Points on a hilly landscape, in no order, each with its height.
A climber steps from a point to the highest of its 2 nearest points, and stops where none of them is higher. Distance is the straight distance between rows; heights are no part of it.
j775: [ 24   5  40 -65  -4  -5  44  16   6  30 -29   3 -50 -23 -34 -10 -14 -44
 -26 -11 -10  -3  -3 -22 -26  14 -13  33  14  32 -41  22 -36  21  17  38
 -50 -35  65 -17 -15  -2  36  52  25]  h=6.10
j698: [-20  36 -48  34 -10 -40  79 -38 -12   6  40 -18  44  37 -30 -42 -36  26
   0 -24   5  -1 -29  24 -49  -3 -60  32  15   2 -21  20  29 -91  49  65
  90   1  26   0  11  26  58  -7 -23]  h=4.54
j945: [ -8 -45 -40  11  28 -18  38   3  50 -33 -38 -37  96  14 -19  49   1  51
  27 -17 -12  34 -23  11 -17  57  66 -27 -63 -51   8 -15 -13  17  51 -40
  14 -24  37   3  15  32 -20   0 -31]  h=3.74
j983: [-59  11 -37  43   6  -3  30   5  -4 -34  -6 -22  33  20  20  24  11   6
  60  39   7   1   1   3  -3 -48  -7  -6  15 -35  13  34 -11 -44  -2  21
   8  -6   0  10   7 -16 -14 -50 -19]  h=4.99
j432: [ 68  69 -35  -4 -21  49 -18  22  12  -3 -18  46 -21  -6  -3  40  19  14
 -79 -22 -41  59  22 -31  12  41 -16  38  -7 -48 -22  -1  34  38   2 -23
  20  12  15 -21  28  17  38  53   8]  h=1.28
j469: [-44 -71  48  -1   3 -41  -5  15   7   0  33 -21  22  33   4  24   0  -2
  45  22  50 -18  11   4 -12 -42  39 -56   7   1  21 -13 -18  -5  -5   7
  -9 -13  -5  32  -8 -28 -44 -50 -27]  h=3.42
j566: [ 29  -9  42 -25  15  -8 -61 -32 -32  18  14 -42  21 -51  -1 -79 -54   4
 -30  -2  -7 -45  -8  45  -9  56  18 -28 -30  41  55 -53  15 -28 -44  14
  50  10   6 -39 -32  38 -25   3  10]  h=5.17
j352: [  6 -76  -2 -24  40 -67  52 -15  15  25   7 -56  31  10 -51  -4  12   1
  68 -35  -7 -25  17  13 -12   7  66 -37  31   7  29  45  -2  23  41 -12
 -37 -60  52  22 -23  27 -14 -28 -40]  h=3.79
j447: [ 27  40 -11  11  -2  33 -22  22 -13  53 -10 -13 -62 -19 -10 -44 -19 -14
  -7   6   2 -41 -17  -8  44  13 -23  27  14  35 -37   3  -6  -7 -21  27
  -2   3  -7 -14 -44  10   8  11   5]  h=4.91
j982: [  2  21 -47 -16  -8 -11  53   5   6 -17 -10 -20  -5  37 -41  35  45  -3
   7 -16 -26  10  34 -10 -12 -27 -27  15  67 -41  10 102  11  26  46 -11
 -34 -44  33  22  31  -8  29 -28 -32]  h=1.99
j805: [ 23   9  37  19 -18 -41 -16 -23 -16  63  86  31 -75  20 -36 -33 -23 -27
  31 -35   3 -66  10   1   7 -13 -39 -12  80  44 -15  54  36  38  26  28
   3   5 -26  38 -73   9  32 -43 -15]  h=5.96
j120: [-14 -54  33  -6  14 -15   9  20  29   4 -19 -25  15   8  -4  16 -23   2
  39  21  28  -1   0 -10   3   8  41 -31 -48   5  -7 -38 -37  -5   4  13
 -21 -13  12  -5  -5 -12 -38  -1  -6]  h=3.67
j205: [-10  19  25  28 -12 -51  51 -28  -7  33  68  41 -38  32 -35 -17 -48 -21
  52 -44  12 -51  -8 -11 -15 -19 -38   6  61  25 -21  53  28 -19  42  42
  25   4   6  36 -44  -2  57 -48 -16]  h=6.24
j414: [-43 -53  17  50  51 -28 -72 -35  25  39   7  26 -14 -48  69   1  33  -6
  -4  20   4  82  10  17  13 -17  42  25 -91  11  -5 -48  33 -48   4  -3
 -39  20 -90  32  11 -29 -51   7  14]  h=3.88
j197: [-20  63 -23  69 -20  41  -8 -15 -17  -8  -8  53 -44 -31  43 -12   0   2
  -2   9 -23  -6 -26  -1  21 -30 -29  51  11 -13 -19  19  45 -30  -9  11
   0  39 -41 -17 -11 -21  59 -16  22]  h=3.90
j46: [ -1  -4  87 -21 -10  -9  18   1   4   1 -15  49 -11 -31   4  24 -65 -12
   4   8   3   8   7 -19 -37   2  13   6 -37  13 -18 -48 -10  -4  -6  30
   3  17  18  -9 -14 -16  22  42  23]  h=5.07
j774: [-10 -61 -15  23  36 -59  53 -21  25   2  -2 -48  76  19 -38   4 -24  27
  61 -31 -13   2 -16  33 -35  44  67 -41 -31 -16  16   0  10  -5  54 -14
   8 -25  37   1 -13  29  -9 -22 -36]  h=4.06
j876: [-20 -24 -14  -9  14 -25  73  -9  21  -7 -44 -35   5  26 -24  -8   6 -17
  51  -6  -9 -31 -56   0  -3   7  -4   3  25  -3 -31  51 -30  31  51 -23
 -60 -26  31  -4 -20   4  26   1   3]  h=4.52
j73: [ 17 -26  27  -9  36 -53 -10 -29 -22  63  71  -8  11 -33 -15 -28 -45 -18
 -43 -11   1  38  54  27 -80   4   7   0 -36  39  33 -42  48 -56  -2  73
  85  -3  24  35  11   4  -8  26   6]  h=0.77
j463: [ 40   0 -49  15  48  23 -45   0 -17  64   6 -16 -34 -68  10   5   7  -4
 -20   3 -12  72  97  -9  21  28  53  21 -30  -2  41  18  52  -6 -20  15
  -8 -17   7  11  -7  17 -42   8 -23]  h=1.01
j187: [ 48  22  36  23 -25  12 -66 -31 -12  23  44  79 -72 -10   0 -26   7 -21
 -32 -41 -18 -47 -38 -17  31  20 -28   8  23  26 -19   0  37  73   6 -50
 -30  38 -70  -4 -56  -7  59   0  31]  h=3.51
j511: [ 19  31   0 -34 -37  69 -43  54 -37 -45   0 -35  26   4  14 -33 -33  36
   1  25  40 -57   5  -3  49  14 -14 -45  32  22  42 -48 -44 -20 -90   3
  74  31  14 -56  -1   6 -42 -40  -6]  h=5.09
j988: [ -3  22 -12  -6 -33 -12  67   4   4  -3  29   0  44  47 -42  -9 -47  30
   3 -28  30  -2 -23  -3 -41   9 -57   3   5  -9 -58 -21 -18 -44  39  39
  87   2  27  -3  10   8  37   0 -11]  h=4.75
j289: [ -1 -35  12 -35  11 -18  57   9  20   9 -36 -62  10  15 -49 -47 -33 -16
  49  -1   8 -57 -41  10  -1  23  15 -28  13  35 -13   7 -54  17  10  14
 -38 -37  67 -25 -29  17  -5   4   5]  h=4.81
j852: [ 28   5   6 -49 -26  -3  37  39  15   4  37 -21  42  63 -63 -11 -44  31
   2 -40  41 -21  -9 -17 -10  40 -23 -39  16  14 -32 -38 -49   8  15  33
  76  -5  54 -12   1  20  -8   2 -18]  h=5.06
j413: [ 14 -44  58 -74 -15 -26  13  29  32   0 -18  -4 -48  42 -27  13  42 -34
   5 -12  27 -34 -26 -35  10 -33   0 -15  55  15 -44  14 -57  95  22 -50
 -92 -35  -8  18  -3 -14  -6  24  10]  h=6.37
j638: [ -2 -64   9  -9  67 -67 -17 -38 -28  44  49 -51  39 -31 -20 -44  13 -26
 -14 -16 -10  22  43  47 -82   4  24 -10 -11  32  59 -10  39 -33  20  37
  43 -34  44  30  13  20 -21  13 -23]  h=0.82
j56: [ 44  47 -33 -50 -12  52  -4  44   5 -32 -55   0 -42  17  -8 -13  14  -2
 -27 -11 -18 -53 -63 -30  51  38 -27   3  36   7 -28   8 -40  67 -37 -42
 -33   5   9 -37 -15   9  21  20  30]  h=2.85
j55: [ 22   9  57 -54 -16 -11  59   7   8 -15 -55  35  -2 -27 -11  25 -27 -13
 -36 -10 -23  26   8 -29 -47  18   4  29 -29 -17 -22 -13 -26  32  25  11
 -44 -11  57 -28  23 -14  49  73  25]  h=5.57
j777: [  2  50   8  52  -5  -8   5 -34  -7  17   1  63 -61 -16  21  -2  36 -27
 -24 -12 -38   5 -56  12   3 -32 -44  69  16 -10 -34  42  50   8  30 -26
 -39  22 -47 -11 -20 -21  75  11  36]  h=3.76
j619: [ 33 -39  28 -58  -6 -23 -15  20  14   7  -7 -17 -15  19 -21  19  68 -16
 -44 -21  12  23   6 -15 -25  -5   5   1  25 -11 -11   2 -27  71   9 -42
 -58 -37   1  12  27  -3 -17  56   6]  h=5.68
j9: [-31  25 -85  51   9   2  71 -24   2 -60 -44 -13  97  29  -8  40  -4  41
  14   3 -38  34 -19  34 -19  21 -11  12  -7 -68  16  34  37 -24  65 -13
  39   1  38   3  50  22  21 -11 -26]  h=3.96
j972: [ -4 -74 -29   1  63 -63 -23 -29 -29  56  25 -52  15 -46   2 -16  51 -32
   9  16 -15  64  84  48 -70 -33  30  -1   8   9  71  33  50 -28   4  30
  10 -50  34  50  32   3 -49   0 -32]  h=0.88
j606: [-47 -10  43 -37  13  12   3 -15 -14 -41 -40   8  49 -48  39  64 -39  18
   9  38  -2  25  70  -3 -20 -24  54 -33 -56 -13  54 -25  -7   0 -70   6
  -3   8  30  -5   7 -29 -11  -8  13]  h=4.32
j492: [ 27  46 -16 -37  -6  19  37  45   5  34  -6  -4 -68  29 -50   6  14 -23
 -12  -5   1  -4  -9 -34  20 -16 -57  30  32  12 -77  37 -38  32  20  22
 -30 -32  24  -5 -14  -9  24  14   2]  h=5.60
j195: [ -16  -68  -19   40   41  -29  -70  -27   43   10    5   -3   17    1
   55   25   80   12  -23   -8    1   64   -5    9    7    6   67    4
  -68   -6   -5  -37   33  -14    2  -53  -31    9 -101   36   27   -2
  -64   13   -1]  h=3.75
j611: [ -31    0   12   47  -21    5   -9  -11   25  -52   44   69    3   59
   27    9   37   15   36  -29    8  -74  -94  -14   40  -55  -15  -28
   58   -7  -22   18   -8   67   16  -91  -35   26 -100   43  -15  -29
   37  -54   12]  h=4.63
j592: [ 68  17  18  -5 -15   2 -58 -19 -40  57  75  18 -76 -17 -21 -42 -17 -37
 -16 -25   0 -48  56  -1   7  11 -21  -6  63  42  35  38  48  44  -6   2
  13   6   4  14 -65  19  27 -22  -3]  h=5.70
j355: [  13   57  -37   12  -10   38    5   30   -1   47  -10   32 -106   24
  -18  -15   28  -16   -9   -2    0  -15  -51  -29   70  -25  -55   38
   21   18  -97   12  -27    9   -2    9  -29   -3  -33   -6  -33  -10
   22   14   21]  h=5.23
j737: [-26  26   1  46 -23  40  -2  -4  31 -58  21 114   2  23  47  44  21  24
  12 -42 -21 -24 -39 -34  53 -35  14  -7  34 -24 -17  27  35  48 -15 -87
 -37  45 -89  31  -3 -39  58 -45  15]  h=4.33
j946: [-11 -10 -27  -1   5  49 -20  61  64 -17 -21   9   6  23  27  45  10  24
  16   5  25  23   7 -49  78  10  62 -29 -49  -6 -41 -31 -42   0 -22 -19
 -34  13 -33   9  14 -17 -58 -11 -11]  h=4.41
j261: [ 77  36  10 -12 -19  51 -75  14 -19  12  19  24  -9 -29  -3   1  -7  15
 -90 -33 -19  38  25 -21   9  64  -7   6 -39 -12   1 -35  49  26 -29 -17
  50  18 -10 -29   4  23  -3  42   5]  h=1.18
j550: [  0 -66  13 -10  13 -32 -78 -41  10 -14 -10  10   1 -32  59  15  87 -17
 -59   1 -15  34 -11  11 -13  -5  53  15 -40  -1  27 -34  29  16 -13 -83
 -59   6 -71  18  33   9 -38  37  26]  h=4.05
j490: [-37  63 -75   7 -28  58  85  32  18 -47 -66   2  -3   6  -1  50 -10  10
  37  51  -4  36  23 -26  31 -17 -28  27  18 -42 -16  56 -33 -21  22  11
 -21  -2  37  -4  49 -19   6 -10 -16]  h=1.74
j605: [-18   3  12  28 -18  34 -23  50  25  -7  25  33  -4  30  28  20  12  15
   2  19  35  14  -5 -30  46 -29   0 -20 -24 -11 -32 -36 -29  -7 -33  -7
  11  26 -60  14   2 -26 -24 -17  -8]  h=4.92
j116: [ 12 -32 -27  27  50 -11   0 -11  17   1 -19 -49  79 -15 -24 -30 -39  39
  32 -32 -26 -20 -25  43   9  87  72 -41 -60  -8  39 -21  20 -16  18 -10
  23 -19  20 -32 -28  51 -23 -16 -22]  h=4.36
j257: [  0 -10 -12  40  27  13  -6  -3  25   1 -22  24   1 -32  23  48 -22  25
  37  -9  -4  29  32 -12  37  33  79 -10 -62 -29  13   0  41  -2  -3  -8
 -14  -1 -21  11 -17  -3  -3 -20  -7]  h=3.52
j999: [ 28  40 -23 -50 -38  44  19  54 -17 -44   6 -32  29  41 -40 -21 -45  45
   1  -6  31 -51 -18 -13  17  16 -32 -37  42  19  -9 -37 -63  -6 -42  15
  83   7  56 -30   4  17 -22 -12 -16]  h=5.41
j819: [-26   7   8   5 -17  29   3  58  15  10  15  15 -67  54  -2   3  31 -16
  36  31  47 -39 -44 -35  49 -63 -54 -18  45  27 -76  -6 -63   5 -12   7
 -21  13 -38  21 -23 -33 -24 -33   2]  h=5.24
j924: [-69 -47 -18  43  14 -39  19 -13  13 -23  -3 -31  52  36  26  32  49  -1
  30  32  19  23 -24  31 -15 -37  12  -4 -23 -34   5   0  -8 -27  22 -13
 -14 -14 -27  31  31 -18 -44  -8 -13]  h=4.66
j311: [-10 -97  44 -18  10 -68   6 -21  14  -2  42 -32  45  39 -30  24 -10   9
  59 -29  32 -26  37  23 -36  -2  70 -73  27   5  56   0 -11  40  20 -31
  -3 -31  15  38  -8   3 -45 -42 -36]  h=3.54
j161: [-30  41 -83  22 -10  19  70   4  29 -36 -43   6  13  35  -5  69  32   1
  25  18 -20  37   2 -13  20 -26 -19  25  15 -54 -17  84  18   5  59 -18
 -40 -19   7  24  54  -5  17 -29 -15]  h=1.86
j27: [  1  38 -22 -39 -14   4  31  22 -39  12   9 -60 -37  29 -14 -57  23 -38
  16  22   6 -47   9  -6 -10 -49 -82  26  97  25   4  71 -31 -18 -18  46
  -5 -26  38  -3  -8   2   8 -25  -9]  h=0.43
j80: [-12 -25 -60  27  60 -15 -44 -28 -33  32   3 -21   2 -68  23  18  38  -8
  -7  26 -16  84 114  23 -30 -12  52   5 -27 -12  64  29  55 -34  -1  26
  -5 -22  21  37  21  -4 -42 -15 -31]  h=0.94
j186: [-30  30  21  55 -10 -25  38  -6 -13  38  62  50 -29  45 -15  -1   4 -10
  31 -11  24   1 -15  -3 -21 -66 -74  37  45   6 -61  38  27 -37  45  45
  28   9 -45  35 -24 -32  51 -46 -13]  h=5.91
j171: [ 70  54 -29   0   0  73 -61   8 -29  45   1   7 -50 -67  12  -6 -18   0
 -63  -4 -17  45  83 -20  28  38   9  41 -24  -2  18   0  50   1 -37  24
  17   4  10 -23 -12  20   1  35   7]  h=1.10
j584: [-86 -55  34  62  32 -57  -4 -48   7 -17 -20  12  35 -26  65  17  21 -13
  35  48   1  24 -29  32 -39 -49  26   5 -53 -16  10 -13  17 -42  10   5
 -35   9 -58  22  11 -33  -6 -11  12]  h=4.35
j947: [ 27 -29 -26  32  55 -21 -54 -52 -24   1   5 -48  66 -50   3 -65   1  28
 -22 -28 -36  -6  -5  66 -23  81  50 -18 -35   0  74 -14  54  -7  -4 -22
  49 -15  -2 -21 -10  59 -23 -11 -11]  h=4.65
j202: [-46 -71  37  69  44 -65 -48 -74  -4  21   7  37   7 -55  56 -10  26  -3
   4   6 -16  43 -30  51 -38 -15  36  23 -72  -1  22 -23  68 -33  23 -20
 -32  14 -91  18  -6 -16  -9   1  17]  h=4.12
j612: [ 30   0  64 -81 -32  23  -4  49   2 -31 -39  18 -21   1  -3  -2 -20 -13
 -19  14  17 -33 -17 -31  -7  10  -2 -18  16  18  -5 -36 -66  51 -36  -7
 -34  -4  38 -36   4 -14   2  40  23]  h=2.54
j772: [  5 -60  68 -71  13 -47  32 -15  16  -3 -15 -30  17 -18 -24 -33 -48 -23
  24 -12  -4 -39  -9  15 -29  39  54 -43  -4  28  32 -14 -36  26   0   9
 -37 -35  72 -22 -23  27  -1  22  11]  h=5.12
j985: [ -1  11 -32   5  -3   4  69 -11  22 -49 -53 -15  92   8 -18  30 -25  35
   6   0 -34  29 -34  17 -29  63  -7  -8 -37 -55  -1  -1 -10  -5  45 -23
  11 -10  63 -25  21  17  23  29  -5]  h=3.71
j199: [-32  76 -69  -9 -16  69  31  27 -22 -18 -63 -20 -27 -29  15  22  -8   9
  24  58   1  43  53 -13  44  -4 -32  41  13 -14 -15   0 -50 -35 -18  44
  -5  28  37 -27  55  -6 -20  27   8]  h=1.63
j597: [ 10 -44  18 -36  27  -7 -72 -36 -37 -23  -4 -54  71 -57  12 -61   2   9
 -33   5 -27 -39   4  63 -25  59  41 -53 -37  20  96 -34  11   0 -44 -34
  22 -18  19 -39   5  40 -39  -6   6]  h=4.89
j282: [ 47 -10  -7 -34   9  -2 -23  -2  17  27 -17  11 -53 -25  -9  24  60 -28
 -50 -23 -28  44  22 -17  13  15  38  31  -5  -1   0  26  34  62  14 -49
 -73 -11   2   0   4   3   7  58  16]  h=5.15
j542: [-63 -14 -12  33   6 -41  57 -20   9 -19 -25 -21   0  18  10  -4  30 -22
  76  24 -11 -29 -52  18 -10 -52 -23  22  50 -15  -1  76  -9 -21  38  16
 -53 -24   7  16  -9 -27  14 -47  -6]  h=4.27
j30: [ 32  33  32  12 -11 -17 -29 -27 -20  55  59  65 -77  23 -15  -3  46 -36
 -46 -34 -11  -5 -37   0  -8 -17 -72  49  44  10 -51  30  35  51  35 -29
 -17  12 -61  12 -32 -17  73  22  21]  h=3.64
j700: [ 24 -24  -6   4  -3  -9 -54 -19  34   3  15  33 -41   0  16  32  67 -17
 -26 -33 -20  14   5 -26  29  -6  47   0  19  -4   2  26  34  52   5 -84
 -79  -7 -57  28   3  -9   7  11  10]  h=4.73
j198: [  1  51 -70 -25  -3  59  10  11  14 -40 -88 -10 -52 -31  20  -7  18 -18
  -7  20 -46 -12 -36 -30  74  35  10  38   9 -10 -18  21 -34  30 -20 -23
 -72  13   9 -37   6  12   7  32  34]  h=3.02
j917: [ 21 -35  42 -37  16 -22   3  -2   9   0  -1 -58  51 -17 -33 -65 -55   1
 -11 -15  -1 -35 -25  35 -21  70  33 -36 -45  41  33 -55 -31  -2  -1  13
  32 -16  47 -41  -7  42 -24  39  10]  h=5.49
j854: [ 37  36  24 -69 -45  52  16  57   6 -30 -24  33 -45  36 -17 -17 -24   6
   5  -7  33 -61 -50 -48  30   6 -41 -20  52  20 -62 -32 -79  57 -31 -17
 -16   4  22 -25 -17  -5  10   6  22]  h=2.69
j795: [ 42  38   8  19   6  49 -81  -9 -51  66  12 -26 -75 -62  33 -64 -16 -26
 -28  40  13 -25  24   3  46   0 -15  29   0  54   9  -2  21 -44 -52  36
  11  15 -35 -12 -40  23 -29  -7   9]  h=5.18
j308: [-27   8  46  57 -13  -8  -1   8 -15  29  46  46 -31  24   6 -18 -14  -2
  14  13  25 -10 -35   0  -2 -66 -53  26   8  16 -53 -30  -8 -48   2  43
  43  33 -58   9 -22 -21  10 -16   3]  h=5.62
j150: [-15  36 -10   6 -17   2  -7 -17 -45 -29 -41 -12   6 -12  30 -44  34 -24
 -64  48 -12   5 -44  32 -30  -3 -86  56   1 -14   1 -29  -9 -22  -3  15
  12  16   0 -25  56   7   7  64  37]  h=0.50
j546: [  11  -47  -31    1    0  -46  -45  -63   14  -18  -19    8    7  -22
   41   25   99  -18  -52  -30  -36   27  -10   32  -16  -10   50   13
   10  -23   38   18   60   28   15 -117  -58  -12  -42   29   23   14
    4   30    8]  h=4.34
j503: [ 30  51 -42   4 -15  56 -16  -2  -5 -24 -34  12 -27 -35  10  -3   6  -3
 -18  -5 -37 -20   8 -12  41  31  28  26  20 -13  23  43  20  20 -27 -22
 -39   2   4 -30 -26  11  28   1  18]  h=3.19
j129: [ 21 -32  68 -66 -23  15  -5  50  20 -17 -13  25 -25 -12  -5  38  -5 -14
  -4  -6  26   1  54 -43   2  -5  40 -35   7  12  13 -13 -39  58 -30 -17
 -54 -10  26  -1  -2 -23 -21  12   2]  h=2.39
j763: [ -5  -5  11 -43 -12 -30  41   3 -13   1  38 -14  -9  23 -17  29  28 -27
  -5 -17  19  23  99 -24 -53 -62 -37   4  78 -20  28  87  11  21  13  21
 -20 -48  43  33  31 -29  16 -38 -37]  h=2.10
j915: [ 31  49 -41  -8 -30  70 -26  52  17 -10  -2  56 -40  14  14  54  49  18
 -73  16  -3  61  38 -56  38  -4 -19  32  -7 -27 -39  -6  -1  20 -26 -17
  -7  18 -25   7  34 -20  -6  44  11]  h=1.40
j426: [-55  26 -82  12 -13   8  88  -5  -6 -66 -38 -57  98  42 -18  24 -16  27
  31  44  -2  30   3  35 -24 -26 -52   8  -4 -47   8  29 -21 -59  34  28
  52  -3  53  -5  64   5  -9 -26 -27]  h=4.19
j530: [ 22  37 -32  15  -4   8  -7  -7 -29   2 -19 -19  35  -3  -5 -39   6  10
 -79  11 -26  26 -41  41 -19  32 -68  44 -44 -22 -18 -58   0 -37  10  20
  71  19   4 -37  45  39  -6  70  17]  h=0.53
j244: [ 33  19   2   7 -14  27 -63 -30  -8  12  11  48 -68 -48  21 -15   0 -24
 -11 -20 -35 -33  10 -11  41  16  33   8  26  14  32  54  53  42 -24 -51
 -53  17 -37  -6 -52   4  38 -26  14]  h=3.36
j337: [-21   7  43  52 -17  32 -50  40 -13  34  49  50 -46  18  27  -9   6  -3
   7  23  42   9   7 -23  46 -73 -34  -3 -10  22 -31 -49  -5 -37 -21  22
  25  53 -91  25 -12 -41 -36 -30 -14]  h=5.31
j66: [-38 -60  35 -32   9  -9 -14   0   8 -48 -22 -39  80  -7  18  28 -24  23
  32  16  18 -14  20  10 -13  10  69 -63 -41  -6  69 -30 -24   8 -38 -23
  -4 -12  21 -13   2  -4 -44 -26  -7]  h=3.99
j523: [ 15  53 -57 -25 -14  73 -11  51   6 -27 -55  -6 -20   4  -3  19  25  13
 -38  37   7  39  14 -36  42  19 -16  18 -10 -19 -26 -25 -55  -5 -32  11
  -7  21   8 -24  42   2 -33  42  11]  h=1.52
j281: [ 19 -10  45 -45 -14  -3  19  34   6  14   9   5 -27   8 -19  43  -4 -28
  14 -18  18  18  78 -47 -21 -19  14 -11  32 -10  10  43  -7  27   3  16
 -37 -22  54  20   0 -24  16  -7 -20]  h=2.23
j294: [-25  27  -4  72 -22  34  -9  -5   0 -37  24  73  -6   7  38   8  -5  22
  34  -6 -11 -16 -25 -16  36 -38   3   7  14 -29 -16  24  33 -10 -13 -21
  10  34 -67  16 -20 -32  50 -59  -2]  h=4.07
j786: [ 18  25 -13  21   3 -17  21 -36 -19 -17 -13 -11  70  -6 -12 -44 -38  34
 -39 -20 -28  -3 -50  40 -40  63 -20  21 -38 -17  -1 -47  16 -39  22  14
  76  20  24 -50  17  38  35  45  14]  h=0.57
j484: [ -6  42 -25 -23  -4   4   1  -9 -47  -5 -33 -52 -40   0   3 -71  42 -44
 -42  36 -26 -26 -31  17 -14 -19 -97  60  53  22   5  39 -19 -22 -12  35
  -8  -9  19 -21  16  14  18  28  20]  h=0.46
j825: [-18  -5  28  20 -21   2   3  16   7 -10  26  40 -32  50   1  -8  11  -3
  51 -11  26 -76 -53 -12  34 -43 -26 -35  58   8 -29  15 -17  37   0 -22
 -24  10 -44  20 -31 -21  15 -58 -11]  h=4.90
j425: [-48  36 -59  36 -25  42  -6  11 -14 -58 -28 -24  43  12  38  22   5  41
  13  53   5   5  -5   4  35 -11 -17  -4  -1 -29  11 -15 -22 -35 -39   1
  51  35 -10 -23  38  -5 -25 -34  -8]  h=5.34
j160: [-26 -50  58 -39 -20 -13 -15  48  29  25   5   7 -64  51  -5  12  43 -35
  21  27  49 -27 -18 -29  27 -58   4 -33  37  36 -44 -13 -68  45  -5 -12
 -70 -10 -23  31 -21 -36 -37  -7  14]  h=5.73
j6: [ -3 -23  63  -7  -9 -56  -4  -7  -1  21  76   8  34  29 -24  -4 -58   5
 -12 -27  45  10   0  16 -66  19 -13 -30 -34  23  -2 -83   1 -25  24  45
  87  18   5  10   5  -3  -8  29  -2]  h=0.67
j564: [ 45  23  16  19   7   9 -36 -18 -43  64  49  -5 -48 -44   5 -43 -32 -33
 -11   7  -9  -8  51   7   5  -2 -10  17  19  40  37  27  46 -31 -19  46
  33  -5  10  11 -41  19   4 -12 -11]  h=5.45
j702: [ 21   9  17  23  -8 -19  -7 -20  -8  13  54   1  35   2 -22 -34 -63  35
 -28 -38   5 -12 -21  31 -26  52 -20 -10 -32  15 -11 -71  18 -36   8  28
 108  34 -12 -29  -5  35   2  17 -10]  h=0.62
j953: [ -4 -15 -31  37  19  42 -15  26  61  -1 -39  17  24 -20  19  47 -44  53
  55 -11  14  22  12 -35  89  58  91 -32 -99 -21 -13 -35 -11 -15 -24  -7
 -17  14 -37 -13 -17   5 -44 -22  -7]  h=3.89
j625: [-35  -5 100 -42 -10  -9  10 -21  -8 -21 -31  34  34 -46  16  47 -98  23
   1  28  -6  12  31   0 -54 -26  29 -24 -67  10  27 -69 -17 -20 -59  31
  26  42  26 -13   5 -23  20  18  44]  h=4.69
j866: [-12  15 -58  14  -7  51 -19  39 -14 -40 -11 -64  71  17  16  -7 -14  55
  24  30  30 -29  -6  23  44  21   1 -37 -15   2  26 -38 -42 -43 -51  17
  79   8  17 -52  10  19 -60 -37 -19]  h=5.01
j661: [-58  23 -51  18   0 -29  83 -42 -18 -23   8 -61  79  26 -21 -16 -27  11
  28  19  -2  20  -1  40 -62 -32 -63  17   4  -8  24  32   2 -94  37  70
  73  -6  61  13  48   7  26 -18 -19]  h=4.38
j174: [ -9 -41  75 -25  12 -56 -17 -21 -17  31  65   7  37 -10  -5  22 -73  -7
 -21   1  33  30  64  26 -81 -34  -5 -32 -56  26  45 -77  20 -50 -24  55
  93  29   9  30  12 -26 -16   6  24]  h=0.72

For each start below, name the point where the climber stops.
j257 => j205
j6 => j413
j432 => j413
j985 => j999
j469 => j775
j311 => j917
j129 => j413
j945 => j917
